Points on a hilly landscape, in no order, each with its height.
From any point a ball rolls to the lowest of the 5 points nearest to it. It stops when none of these is lower. Distance is the straight distance between rows; heights are no part of it.
z_932: [ 93 143 152 139 155 125 140 114 103 101 157  88 160 102  87 107 130  82
 144 137 119  88 118 145 128  96 128 195 133 146 106 144 150 113 146 126
 140  72 120 182 136 127 141 144]  h=14.2
z_237: [ 98 123 120 121 159 133 117 144 121 141 128 135 127 155 109 130  98 133
 135 144 147 113 102 156 156 157 134 138 123  98 162 115 141 153  82 112
 109 160 122 104  96 104 108 129]  h=27.5
z_675: [107 134 117 186 141 131 121  82 142 141 195 102 159 131 133 101 155 170
 145  67 132 123 196 153 127  84 124 147 122 159 103 184 109 123 185 117
  97 101 128 169 141  89 123 129]  h=51.0
z_441: [186 127 131 135 124  99 132 134 190 159 111 160 109 144 105 104 129 188
 155 106 114 141  91 128 137 127 126 107 159 165  75 170  81 173 173 170
 131 149 126 173 112 131 136 160]  h=27.4
z_463: [155 108 136  84 137 101 109 128 162 146  95  98 122 136 161 143 133 158
 141 104 127 187  86 122  89 148 125 135 166 142 169 132  90 143 140 108
 106 192 122 124 144 133 129  92]  h=34.8
z_135: [107 173 123 161 101 122 137  84 148  94 103 145 168 130 144 115 161 139
 102  99 132 121 145 139 112 106 143  81 157 113 141 135 138  86 199 108
 152  89 156 145 112 121 147 148]  h=17.0
z_136: [128 143 169 112 119  79 134 151  86 101 125 129 101  71  72 153 141  81
 157 162 122 131 103 133 138  68 124 161 148 158 122 128 148  99 133 109
 157 106 136 220 176 153 112  97]  h=26.3
z_705: [104 145 154 136 159 111 154 119 117 110 185  84 176 133 118 105 156  96
 149 124 103  98 154 152 144  90 116 227 124 141 102 153 139 112 110 125
 140  91 116 195 163 120 124 159]  h=29.6
z_385: [153 137 125 102 162 109 157 130 121 125 121 102 143 141 102 122 105 119
 112 119 118 114  97 159 140  98 126 161 157 119 147 107 129 119  99 127
 147 108 150 151 144 106 113 120]  h=30.4
z_765: [ 90 125  98 119 164 139 160 121 110 105 146  97 150 134  92 127 113  90
 129 143 117 100 123 167 136 126 106 166 130 110 130 103 148 111  94  96
 141 109 144 146 100 103 135 108]  h=12.9
z_935: [139 138 119 145 135 142 180 144 164 142  71 155 139 143  76  96  60 137
  95 131 171 155  78 154 145 167  93 128 155 113  81 105 140 159 121 185
 107 119 114 125 131 134 154 198]  h=10.8
z_924: [161  58 125  68 132 159  71 142 146 179 153 164  84 120 154 153 158 146
  87 153 132 120  80  84 136  82 148  96 110 148 149 153 101 154  81 150
  87 171 121  96  92 184 143  33]  h=27.1
z_274: [134 105 118 144 163 142 118 146 184 148 171 200 115 139 142 145 124 162
 124 136 134 122 103  88 149 104 138  53  89 123 154 150 118 156 152 160
 102  98 154  84  75 134 135 110]  h=22.0
z_387: [169 145 119 106 122 124 118 150 100 117  42  96 129 136 136 162  63 125
 137 142 127 144 123 126 116 137 125 131 132 145 153 102  89 124  99  89
 109 169 133 106 146 121 127  86]  h=57.0
z_24: [126 131 112  88 142 113 125 139  91 134  70  79 135 119  94 147  94 118
 135 136 116 114 118 152 111 105 109 168 155 138 165 135 110 119  87 104
 122 144 133 159 129 149 132 134]  h=44.7
z_127: [164 112 131 145 135 115 147 156 199 162 110 168 121 145 122 105  84 147
 125 120 144 169  81 157 148 144 106  85 164 113  93 128 104 175 122 163
  87 137  97 166 106 151 138 169]  h=16.8
z_218: [ 97 146 110 149 104 148 142  84 122  92 131 155 137 156 158 160 169 135
  85  89 134 109 164 112 110 119 138  67 162 104 174 115 158  98 166 131
 149 121 120 117 107 124 159 168]  h=14.5
z_802: [137 170 151 126 111  75 124 133 131 152 160  99 179  90 117  92 212 117
 144 125 106 121 197 146 142  98 125 240 117 182 129 172 114 105  96 129
 138 152 108 180 162 117  79 149]  h=9.6
z_311: [172 108  96 122 154 123 125 128  94 116 100 134 143 108  84 160  91 115
 116 164 141 119 128 155 132 101 123 138 104 104 156  96 123 105  64 108
 121 148 147 167 104 140 114 111]  h=39.1
z_615: [173 105 107 132 174 127 133 136 106 122  67 140 157 112  92 139  50 139
 151 184 176 127 104 140 135 152 122 108 108 116  98  79 164 155  70 171
  82 140 128 137 110 124 104 146]  h=20.5
z_986: [145 152 158 156 126 113 162 106 139  81 139 131 124 120  88  92 155  59
 135 153 112  99  77 131 159 124 141 126 165 111  82 101 162 115 147 154
 180  76 178 101 155 143 125 196]  h=7.9
z_927: [ 92 139 143 143 138 119 186  79 100  71 132 113 145 153  98 140 133  71
 114 133 105  94 141 155 127 145 121 139 154  84 106 104 169  90 120 159
 172 127 148  88 102 104 139 144]  h=10.4
z_339: [156 140 158 101 132  98 158 136 100 103 131 141 139  82  47 113 108  94
 137 200 140  96  79 138 161  67 126 132 136 115 100 112 158 121 136 136
 187 103 150 181 143 138 111 154]  h=22.1
z_139: [156 100 125  74 119 123  83 146 148 131  78  93  99 127 154 136 147 116
 136 142 141 178 108 133 102 168 142 101 138 155 163 147 103 162 117  98
 108 192 113  55 124 167 132 100]  h=32.1
z_854: [119 129 126 137 168 129 158 108 111 104 136 141 156 137  67 121 124  96
 116 155 139  95 130 166 121 172 136 127 107  98 141  97 184 124  59 163
 146 129 159 118  73 118 113 147]  h=12.5
z_423: [ 59 144 128 162 126 140 143  86 122  98 153 124 154 157 148 112 163 122
 109  78 123 124 164 151 115 149 141 122 126 112  90 145 184 107 163 109
 138 114  94 145 118 118 139 148]  h=19.9
z_38: [115 111  89 107 144 134  90 123  74 127 145 145 137 139 116 173  81 108
 141 170 145 107 141 144 133 148 132 196  86 100 158 128 142  79  59 148
 116 148 147 136  75 111 113  95]  h=27.3
z_465: [181 112  95 116 108 153  88 128  99 128  73 102  93 122 136 176  91 107
 141 161 145 162 176 108 120 197 155 108  82 146 155 131  98 124 111 128
 124 202 135  68 115 131 110  75]  h=33.4
z_96: [186 128 151  86 106 131 131 155 105 143  17 152 122  86  96 154  65 123
 177 155 153 140 119 119 130 145  74 136 141 123  85 120  91 151 119 125
 116 140 131 162 163 128 146 152]  h=43.5
z_272: [154  95 119 113 156 106 101 138 177 139 130 137 111 170 138 118 122 155
 123 130 128 160  96 132 130 131 145 112 140 118 149 158 123 171  96 109
  94 180 137  93 102 135  97 102]  h=40.4
z_542: [ 99 145 165 142 164  97 168 153  74 115 139 103 177 104 124 134 148 117
 139 198 134  89 152 141 131 104  93 198  90 124 102 153 126 111 113 109
 149  79 118 222 142 133 131 123]  h=11.8
z_151: [182 136 122 134 106  99 153 129 157 178 155 164 111 137 103  88 126 177
 138  96 108 135  97 122 159 110 160  90 196 140  86 144  84 156 195 140
 128  89 141 188  87  85  99 136]  h=43.9
z_73: [ 97  94 150 122 144 105  81 138 161 169 147 120 100 129 176 146 165 157
 111  92 125 120 138 115  84 125 117 153 117 157 196 184  96 160 138 108
  96 168 118 129 144 158 163  79]  h=21.7
z_25: [122 159 158 158  97  85 171 108 131  92 174 126 134 114  72  31 143  91
 125 103 106 117 105 157 151 100 133 172 191 139  79  99 178 144 153 125
 155 110 117 156 170 121 121 158]  h=11.9
z_888: [196 115 156  64  94  97 120 143 160 161  65 130 112 115 130 111 157 126
 155 129 122 178  83 130  92 166 102 122 188 152  97 123  80 166 130 133
 125 164 134 155 139 136 122 142]  h=31.3
z_194: [144 162 171 111 128  90 135 126 128 126 113 121 117 116  67  94 121 116
 139 104 137 148  86 154 181  82 122 181 178 151 129 105 123 135 117 123
 125 124 127 159 181 121 134 161]  h=21.2
z_358: [100 167 126 157  85 131 157 124 173 122 141 123 137 116 162 111 128 142
 112 105 139 149 137 121 142  73 193  65 186 153 123 147 109 121 210 113
 146  25 175  93 116  65 123 153]  h=10.6
z_858: [173 129 135 112 120 145 124 159 120 141  33 119 138 125 109 144  61 145
 143 140 141 169 115 127 116 146  71 120 151 157  92 110  92 161 115 133
  95 171  95 118 139 151 107 160]  h=55.2
z_159: [113 118 129 156 154 115  98 106 127 145 192  92 161 130 156  96 181 140
 129  94 121 102 193 146 123 120 120 169 115 131 137 172 120 128 155 132
 107 136 108 178 172  96  96 139]  h=64.6
z_488: [ 93 165 120 207 107 117 142 107 127 115 162 141 163 127 127  74 163 115
 135  71 131 112 190 159 119  88 147 162 132 143  81 139 140 112 179 141
 136  89 122 181 137 129 109 156]  h=48.0
z_617: [ 76 181 103 159  86 154 128 103 123 112 117 113 151  93 164 133 140 148
 100 102 148 120 157 112  96  99 154  46 146 113 127 123 131 113 202 113
 162  52 158  97 136  91 144 153]  h=18.9
z_37: [202 116 144 125 130 121 115 163 100  69  81 160 114 107 131 171 121  74
 157 168  80 127 142 107 100 120  99 135 123  97 150  85 104 150  77 146
 143 146 119 169 158 174 103  83]  h=51.6
z_425: [ 89 154 136 162 122 133 164  90  99  82 166 105 164 125 143 118 192  70
  93  99 103 112 151 144 116 129 123 141 162 130  89 118 181  92 171 130
 191  75 109 136 167 141 144 159]  h=9.9
z_571: [106 160 154 127 135  80 118 110 131 151 116  65 170 135 146  91 157 106
 163 116 122 121 150 176 118 121 117 215 130 205 132 148 116 111 120  96
 111 144 112 169 156 134 120 109]  h=23.3
z_990: [107 136 126 154 118 160 141 106 173 107 110 174 131 158 151 114 163 118
 104 102 153 103 167 133 116 163 149  47 129 127 125  99 169 156 147 164
 125 138 132 100  75 166 130 181]  h=11.4
z_750: [ 50  87 123 150 118 149 145 117  85 110 188 106 132 152 156 139 144 123
 110  99 110 104 149 127 121 142 124 133  98  75 122 112 192  97 111 119
 121 130  82 111 127 107 135 149]  h=27.2
z_977: [146 102 121  61 120 107  87 161 136 131 121  73  84 115 181 136 144 111
 109 120 135 170 113 147  94 149 159  98 120 156 168 124 119 147 126  77
 121 166 128  80 134 138 157  66]  h=24.0
z_962: [132 141 119 151 139 114 148 124 167 123 149 115 128 152 154  89 111 128
 128  97 117 122 121 172 147 107 134 149 148 108 137 130 111 140 131 115
 136 136 124 168 122 116 122 140]  h=64.1
z_773: [ 75 137 127 110 185 139 152 151  72 125 142  99 143 145 120 142 100 139
 100 132 121  95 137 151 112 127  81 200 122 117 127 136 125  82  84 113
 119 135 110 137 117 114 131  98]  h=24.7
z_553: [102  98 131 133 142 111 121 109 124 138 193 101 146 151 182 141 177 193
 140  96 108 107 154  91 154 131  91 148  83 102 150 205 106 113 141  95
  93 155 124 129 155 106 121 134]  h=44.4
z_905: [112 143 145 160 145 147 127 141 177 156 120 165 120 167 143 119 100 108
 125 119 155 102 153 104 130 172 140 102 103 117 140 109 192 175  85 191
 110 157 117  76  64 133 117 171]  h=10.0
z_477: [130 120 108 145 127 165  96 166 184 167 180 178  94 143 156 152 118 141
 123 135 173 138  98  93 133 142 145  87  84 129 123 112 152 170 103 212
  79 108 122  90  60 153 127 103]  h=23.5
z_163: [146 105 126 149 155 112 145 139 182 118 134 147 125 164 132 109 105 170
 127 114 137 144 100 152 159 125 139 114 169 112 141 127 126 163 131 120
 112 151 118 121  88 117  97 138]  h=45.7
z_53: [ 86 152 126 200  88 115 130 110 127 109 184 145 139 121  59  43 172 102
 122  71 137  79 150 154 157  70 162 163 164 150  70 116 136 126 147 158
 150  74 126 171 152 133 109 149]  h=21.9
z_523: [187 129 141  82 120 100 125 124  62 120  36 107 134  84 129 138  90  96
 174 144 104 131 141 119  95 140 136 180 130 128 159  83 102 138 117  79
 141 136 134 154 162 127 137 102]  h=47.1
z_33: [ 94 136 110  96 145 148  79 140  71 160 117  96 113 139 135 165  94 137
 120 137 131 116 144  97 105 145  96 164 104 146 185 146 120  90  61  98
 111 166 112 140 134 141 152  76]  h=37.0
z_575: [187  91 130  67 111  94  78 149 169 131 103 146  98 134 146 120 141 160
 142 135 111 190  55 126 119 139 126  57 154 147 143 158 112 156 166 147
  98 183 124 106 109 125 142 102]  h=30.3
z_983: [ 73 116 126 117 173 120  92 134 112 160 178  95 131 129 180 125 158 173
 128 136 108  94 166 106 123 158  97 172  95 144 174 188 131 129  94 101
 108 176  80 109 187 151 130 118]  h=37.9
z_69: [ 93  87 122 172 124 164 142 129 168 133 162 169 121 171 153 124 136 139
 102  91 141  95 127 123 126 141 137 100 113  83 155 131 158 135 126 130
 115 146 120  95  97 124 124 141]  h=13.3
z_55: [105 135 102 160 149 128 142 115 148 114 162 103 160 147 123  88 143 141
 140  54 114 102 159 177 138 118 115 169 173 125 112 130 151 131 127 108
 158  95 109 164 124 125 148 152]  h=10.7
z_467: [227  92 155  83 128 141 122 160 125  94  69 160  95  75 117 152 128  54
 178 163  67 161 149  98 115 158 115 142 120  72  97  84 124 185 128 172
 125 166 144 145 234 159 128 134]  h=65.9
z_200: [ 93 104 110 160 127 161 146 123 121 153 183 125 138 144 165 140 156 206
 122 102 137 120 162  90 148  83 137 129  72 134 116 203 111 121 170  87
 116  93 131  90 144  98 124 139]  h=26.0
z_987: [ 71 119 177 155 131  94 191 131 106  92 160  93 144 110  66 126 160  52
 125 167 118  92  88 129 119  99 123 165 128  94  82 120 157  98 157 139
 197  73 148 150 132 131 123 131]  h=6.5
z_840: [180 131 167  86 107 108 113 116  67 121  76 135 125  89  93 137 118 110
 177 149 114 111 138 120 136  97 128 157 149 130 156 101 118 142 145  97
 146 124 151 176 183 133 129 115]  h=38.3
z_878: [102 149 122 100 141 135 126 129  63 151 123 109 138 120 104 161  74 130
  99 135 126 116 147 145 118 133  91 156 107 126 164 133 127  87  60  96
 106 167 150 157 117 131 127  87]  h=32.9
z_80: [148  97 157 124 144 118 115 163 182 152 144 167  79 143 130 113 124 187
 110 116 121 149  89 120 142 130 121  56 123 115 119 162 116 172 129 168
  73 139 134 127  91 141 143 122]  h=25.1
z_486: [127 168 131 173  39 124 136  76 156 115 145 167 147 134  86  55 132 111
 140  88 126 105 149 141 131  86 181 107 172 130  87  85 151 113 193 153
 179  63 144 154 141 133 113 140]  h=31.9
z_40: [ 53 136 116 135  95 178 150 111 123 138 146 104 115 146 164 136 157 179
 110 119 165 119 161  83 106  87 158  89 112 143 120 141 163 106 174 113
 131  50 108  77 113 106 150 124]  h=15.9
z_781: [132 146 137  95 156 130 131 142  58 134  88  86 128 117 128 162 107 133
 126 156 119 128 139 160 105 100 107 180 138 150 131 144 121  97  89  93
 108 151 125 157 146 118 141  87]  h=32.5
z_710: [128 130 147 111 125  78  93 120 179 148 120 134 114 110 163 109 162 177
 144  84 118 156  85 153 106  93 146 110 171 172 150 165  80 138 168 116
 103 149 115 163 102 150 141  83]  h=25.5
z_67: [162  99  93 100 102 120 109 152 118 125  92  74  91 135 153 132 110 116
 144 143 102 200 101 136 101 179 139  93 121 144 142 118  92 144 146  89
 130 140 128  41 166 105 125  75]  h=27.7
z_871: [140 103 100  91 143 170  62 151 156 172 162 145  79 178 173 155 110 136
 110 164 167 153 102  98 143 130 124 137 101 174 183 136 111 151  81 141
 105 188 102  54 100 183 111  89]  h=33.3
z_351: [ 36 193 118 132  82 170 146 124 152 125 132  91 154 132 172 142 175 162
  84 133 172 139 147 101 108  90 145  85 140 124 149 137 148 101 184 119
 175  60 123  44 135  95 174 156]  h=16.4
z_148: [139 135 121 155 129 154 142 137 176 137 123 166 113 110 153 145 133 174
 120 137 134 137 119 104 135 102 170  36 126 122 122 148 117 146 172 123
 131  66 179  55  99  80 131 160]  h=18.7
z_507: [103 126 106 145 141 147 137 148 161 147 196  97  65 133 148 135 126 172
  86  95 100 154 105  89 161  61 137 101 121 145 122 169  99 149 173 107
 117  67 154 101 106 106 149  93]  h=24.6
z_59: [186 125  95  98 124 140 116 142  54  69  95 170 119 123 110 197  90 106
 135 160 101 114 153 156 117 132 115 140  82 107 173 100 104 116  49 117
 132 149 122 172 111 178 108  84]  h=42.8
z_248: [142 115 123  81  78 155  93 142 119 136  98  68  84 130 146 162 121 113
 119 148 138 145 117  95  90 196 125 144 104 145 186 129 118 108  86  78
 135 185 124  40 131 113 113  56]  h=27.0
z_427: [187 141 125  86 141 110 126 127 111 136  61 141 135  88 107 163  97 108
 154 165 124 126 120 117 141  87  99 146 116 113 136 106 122 127  92  99
 124 136 152 193 141 155 119 133]  h=12.0
z_830: [109 146 117 130 127 130 166 146 187 139 152 151  67 125 150 112 111 143
 126 107 113 157 101  99 157  90 149  47 152 143 113 148 106 148 174 120
 124  49 175  78  93  71 131 120]  h=12.8
z_814: [ 72 109 165 166 140 124 181 148  79 106 174  81 172 119  91 172 148  89
 102 173 115  76 110 143 120 137  99 168 110  99  82 136 161  62 126 128
 186  87 126 157 127 139 138 110]  h=8.5
z_464: [ 52 171 135 146 105 169 127 103  60  83 165 151 130 138 129 159 174 124
  52 107 106 117 159 133 138 152 117  59 134 104 141 131 122  25 125 149
 118 120  78 141 166 136 146 182]  h=31.6
z_535: [138 141 165 135 146  92 178 118 144  89 118 141 143 124  92 100 113  82
 117 167 127 106  98 161 144 118 131 128 124 113 115  96 172 150  98 171
 171  97 137 119 100  93 125 169]  h=9.7
z_63: [219 116 157  90 111 116 115 144  93  84  95 152  86  74 100 166 138  73
 182 157  90 126 149 107 127 125 101 142 118 101 131  88 138 149 117 110
 149 142 145 185 181 182 115 131]  h=54.1
z_247: [190 108 102 108  98 150  97 112 125 132  53  88 115 116 140 169  95 116
 188 142 120 165 139 110  94 192 159 114  95 136 138  98 104 120 115 113
 137 160 131  69 138 102 122  69]  h=39.0
z_886: [ 59 161 112 163  90 160 144  88  88 110 142 125 160 130 177 139 193 192
  80  86 146 113 181 125 102 108 144  93  88  98 122 133 183  81 176 127
 146  88 116 109 145 120 175 168]  h=20.4
z_318: [230  94 135  75 107 117 114 133 133  98  14 141 122  66 106 120 109  92
 213 137 120 157 141 117 123 180 129 141 125  94 106 105  98 139 177 114
 140 136 165 166 198 128 124 113]  h=34.2
z_892: [100 176 146 144  78 150 131  74 104  84 130 152 176 131 139 147 184 110
  72  86  90 112 173 144 128 116 128  73 147 102 144 106 123  48 170 143
 156 106 108 137 156 156 165 197]  h=12.4
z_122: [141  93 114 112 168 126 113 163 172 138 142 144  89 154 129 135 125 173
 130 125 128 140 108 123 143 107 131  84 118 125 153 165 110 152 137 123
 104 185 120  94  95 138 111  90]  h=26.2
z_436: [123 118 129 153 102 185 131 110 167 144 150 196 121 147 171 153 148 144
 103 122 143  93 151  88 118 123 170  67  82 113 133 101 180 131 161 115
 136 107 144  67  74 127 116 164]  h=13.8
z_473: [106 153 131 166 106 112 167  75 135  84 157 135 165 129 115  91 167  69
 124  93 107 110 113 156 128 123 138 139 157 112  92  97 166 122 143 150
 196  92 133 133 148 128 140 169]  h=9.3
z_767: [ 67 139 100 158 110 147 149 112 161 133 151 125 121 105 165 127 154 182
 105  90 142 121 163  98 111  90 157  90 135 117 135 139 155 112 179 111
 128  47 144 104 110  97 142 123]  h=17.4
z_671: [137  92 118  69 112 134  66 139 135 152 155 106  64 130 161 148 146 119
 127 128 143 142  77 106 111 131 156  92  98 151 171 155 113 148 110 110
 106 189 123  76 116 173 164  27]  h=22.2
z_618: [163 160  87 117 131 156  46 149 100 162 113 140  83 141 130 196  75 110
 132 170 182 146 158 100 121 151 149 147  59 123 187 114 100 131  64 144
 123 197 119  91 106 137  86 108]  h=38.1
z_164: [168 115 148 112 177 114 154 149 137 117  74 159 158 101  84 118  95 106
 146 185 185 128  93 145 180 117 105 132 133 107  87 103 117 160  84 171
 144 118 145 166 141 132 126 177]  h=16.7
z_315: [ 90  96 121 165 143 160 145 104 132 104 165 139 128 151 165 111 139 130
 101  76 130  98 128 130 139 135 151 126 111  76 135 124 166 137 139 107
 143 109 120 100 106 113 118 139]  h=21.8
z_842: [107 142 157 129 123  93  91 136 149 148 113  74 116 124 171 124 150 150
 165 105 128 152 135 164 111 129 123 174 147 192 164 169 117 142 155  85
  99 146 109 140 131 132 154  97]  h=23.6
z_895: [114 188 151 174  68 106 142  60 116  91 164 168 158  99  76 105 193  57
 110 101 110 115 118 120 109  77 160 141 155 142 113  87 136  87 182 170
 177  56 120 122 203 194 115 183]  h=10.5
z_446: [176 113 119 152 124 123 150 114 152 108 105 153 154 148 110  91 114 109
 113  99 117 107 133 156 137 141 121  66 159 114  89 109 166 182 129 152
 150 110 148 132 112 119 134 185]  h=13.1
z_384: [219 100 125 106 123 132 137 119 109  90  24 143 134 111 135 152  92 116
 178 157 110 140 160 113  99 149 128 122 123 144 121 109  98 152  99 119
 122 156 125 147 155 141 140 121]  h=12.1
z_331: [104 127 106 150 147 170 119 114 142 127 181 158 116 164 137 126 115 124
  95 130 160 110 127 106 137 169 141 145  74 102 161 105 164 150  80 164
 125 149 140  72  51 108 112 146]  h=14.7
z_566: [111 109  92 135 163 153  79 127 156 190 151 157 114 155 142 151  73 136
 112 138 189 127 142  82 145 164 144 168  93 125 158 113 156 153  76 171
 121 182 138  68  67 132 102 131]  h=23.7
z_579: [161 143  89 112 142 143  44 122  78 131 111 122  78 104 129 219  92  89
 121 152 113 123 174 104 100 179 122 152  59 115 166 109 118  92  75 118
 135 187 137 118 115 140  92  84]  h=39.2
z_857: [ 77  88 102 151 145 196 133 116 153 127 182 139 113 145 157 137 164 174
 101  69 130  98 139 121 128 127 138 128  77  86 115 142 161 127 159 117
 113  87 119 125 109 114 127 104]  h=21.4
z_212: [ 49  80 166 150 146 123 143 123  49 108 185  89 173 116 121 173 173 144
 121 193  86 100 151 117 151 172  97 149  69  95  90 140 179  76 120 153
 158 114 127 156 101 114 147 100]  h=10.3
z_822: [202  97 138  85  81 114 118 126 126 153  48  80 113  99 132 103  85 100
 170 149 118 184  90 116 121 203 136 144 124 147 139  94  73 134 150  79
 163 136 149 109 154 108 141  77]  h=30.6
z_130: [169 108 102 126 158 137 105 143 135 166  67 119 111 129 113 163  80 147
 138 139 145 175 115 123 143 164 104 114 148 145 157 132  94 154  84 141
  94 213 121  96 133 119 102 126]  h=58.0
z_607: [107 148 128 136 173 130 126 118 135 134 129 111 144 154 145 102 134 143
 114  97 126 127 131 149 114 109 134 161 152 144 159 156 116 138 125 113
 121 159 108 156 128 133 145 125]  h=48.8
z_921: [193 124 130 130 159  97 126 163 168 165 123 195  85 127 103 126 123 196
 117 133  97 170  88 114 128 116 105  46 158 129  74 191  87 146 189 176
  86 129 130 145 108 100 151 155]  h=29.9
z_443: [176 124 137 112 130  75 127 128 175 152 117 134 120 142 128  98 143 147
 153 115 118 162  75 139 142 124 115 106 195 142 143 138  79 165 157  99
 136 154 128 172 124 135 108 163]  h=43.2
z_910: [172 117 144  89 117  80 122 117 150 158  92 140 128 138 152 110 159 186
 166 134 108 170  75 157 147 157 113  78 156 139 123 170  79 177 150 142
 118 195 115 154 104 131 154 116]  h=28.3
z_270: [171 116 107 127 168 159 100 147 111 146  78 156 124 132 117 178  64 131
 131 178 193 176 134 115 157 174 120 110  88 146 152 126 129 138  75 155
  88 166 112 125 123 140  95 101]  h=29.5
z_12: [164 136 122  87 127 117 124 157  57  75 107 144 116  89 108 173 126  78
 131 168 103  97 126 136 125  97 108 147 107 108 146  90 108 112  90 103
 147 132 126 194 157 178 114  89]  h=42.9
z_519: [130 124 112 144 168 136 108 154 132 147  96 128 112 140  96 129  65 159
 132 151 153 168 107 143 147 163 123 105 127 154 145 130 127 160  66 153
  75 144  98  90 101 131 102 137]  h=20.0
z_376: [212 108  92 140 116 146  79 109  90 112  49 122 112  97 147 166  91 105
 158 165 118 146 155 125 110 177 130 138 100 101 153  90  92 109 102 123
 117 178 139 123 148 126 117  85]  h=46.2
z_206: [114 108 143 133 161 140 125 135 170 146 170 152  96 121 152 147 137 157
 106 117 118 121  89 109 136  78 136 109 130 143 150 168  93 151 152  92
  78 147 145 130 113 148 145  74]  h=22.9
z_51: [ 69 181  95 182  81 136 148 125 136 142 143  97 175 111 118  98 166 156
 130 119 168 167 211 119 115  82 175 132 130 169  92 148 108  87 202 170
 148  43 137 136 154  91 123 144]  h=67.3
z_952: [ 49 129 114 107  80 177 158 168 152 147 169 112 146 137 199 133 198 188
  91 135 170 132 175  79 120  79 123 121  79 146 113 144 133 106 146 118
 140  52 105  55 151 107 166 180]  h=16.1
z_522: [ 99 133 118 126 101 187 175 144 153 151 157 158  96 136 153 146 143 155
 110 136 111 120  95 100 113 101 164  66 109 105 128 138 162 124 167 113
 123  59 139  52  88 117 158  99]  h=15.6
z_912: [155 145 160 105 116  76 134 140 142 156 104 120 123 135 130  72 126 133
 132  89 111 131  91 147 129 116 134 192 195 153 136 110  94 141 136 112
 125 141 115 196 143 130 115 134]  h=34.4
z_635: [ 92 149 112 133 117 160 134  82 123 101 147 168 121 157 135 161 145 109
  92 102 108  85 160 101 106 181 147 122 118 101 156 117 170 117 117 133
 128 139 108  77  85 121 135 188]  h=19.7
z_843: [ 37 113 134 143 140 126 140 122  73 140 194 117 143 115 119 160 106 124
 109 143 116  84 133 134 123 159  95 174  78  90 117 127 164  83  94 159
 111 123 106 132  99 104 153  87]  h=13.6
z_382: [ 98 176 153 152  88 131 167  89 115  69 150 134 155 123 117 132 174  47
  81 107  98 140 146 137 126 116 148 101 202 122 104  95 146  71 165 142
 202  97 131 108 182 183 139 196]  h=9.5
z_801: [ 62 137 108 174 113 146 143 103 123 109 176 133 162 147 167 111 142 161
 119  98 149 115 183 146 103 114 131 126  92 147 109 168 142 110 196 127
 131  64 133 133 120 101 156 155]  h=23.0
z_505: [ 55 120 127 121 161 128 129 131  93 120 217 108 149 156 149 106 131 165
 109 131 115 112 158 141 115 150  79 174  77 139 122 170 156  87  79 106
 107 150 107 151 159  87 124 140]  h=47.0
z_683: [212 124 130  82  66 111 124 152 126 169  66 111 131  80 146  98 122  95
 200 159 122 201 111 121 111 202 153 148 132 139  86  85  79 148 177  82
 134 125 136  95 193 104 129  94]  h=31.2
z_306: [152  88 104 118 149 187 124 150 166 157 170 160  93 126 166 133 100 151
 111 150 136 106 108  53 141 120 151  69  83 139  89 138 111 152 126 184
 101  82 174  50  62 152 137  88]  h=23.1
z_11: [ 92 141 145 116 188  90 148 134  98 135 177  81 192 125 129  97 150 101
 155 152  80 135 151 118 148 113 100 218 106 146 119 163 124  95 109 131
 145 125 124 171 191 115 126 131]  h=21.3
z_582: [109  96 107 150 127 150 115 149 168 140 160 151 123 158 130 100 109 134
 127 127 156 120 132 122 136 163 143  99 117  99 136 108 155 149 109 152
 110 153 115  91  69 128 116 154]  h=7.2
z_35: [127 161 180 100 134  98 147 144  99 172 100  77 127  95 112 105 144  92
 181 143 117 101 169 125 131 102 121 209 153 196 106 125 115 122 111 121
 132 128 126 162 173 142 126 129]  h=25.3
z_531: [118 140 149 147 130 130 167  95 112  83 155  94 169 114 109 123 153  50
 113 130 110  85 115 147 133 131 137 116 172 133  90 112 153  89 145 145
 180  89 127 122 140 142 158 176]  h=8.7
z_681: [140 155 142 170  79  89 110 130 146 156 140 151 130 136  92  62 148 142
 137  76 122 101 133 150 149  95 142 180 187 154  88 117  74 152 145 144
 133 130 122 198 142 123  95 127]  h=42.6
z_543: [114 113 111 131 136 122 146 160 160 147  93 128 126 163  73 101  48 160
 126 144 153 181  83 125 140 162 104 103 147 116  97  95 120 187 101 160
  72 135  95 127 122 140 129 162]  h=13.2
z_242: [ 49 108 121 118 140 134 126 136  42 109 182 109 140 115 118 141  94 144
 134 176 123 110 141 131 114 166  77 178  70 105 122 125 145  72  87 122
 112 142 121 141 106 112 135 104]  h=19.2
z_401: [102 100 140 104 141 132  99 132 141 157 163 119  86 152 169 130 140 165
 121 103 122 116 105 121 131 127 111 120 119 143 183 133 112 118 106  79
  97 198 106 113 107 160 131  68]  h=13.0
z_428: [177 126 143 146 119 126 148 154 171 111 130 140 152 154  92  54 120 106
 149 135 143 133  98 117 167 160 101 103 195 106  95  87 164 143 140 147
 150 104 134 130 157 122 115 196]  h=9.1
z_808: [132 132 102 109 159 168  82 155 122 158 111 130 106 150 132 159  78 138
 136 145 154 151 107 104 148 127 121 122  98 148 165 119 122 120  63 101
  94 203 136  75 116 129  98 106]  h=38.0
z_105: [176 128 139 156 105  86 124 110 166 138 120 183 134 134  99  62 119 144
 128 112 152 151 102 143 159 151 127  65 161 116  57 113 128 168 194 168
 125 106 159 163 140 130 108 185]  h=13.9

Call two points neighbours if one is among the 5 nearest of the other. Go from one point of each pair to the other, from neighbour to neighbour, staying as low as possible. Name the highest point that can't be avoided.
z_358 and z_582: z_522
z_802 and z_987: z_11
z_987 and z_582: z_446

For each start below, name the point where the ball stops.
z_505: z_987
z_242: z_987
z_822: z_401
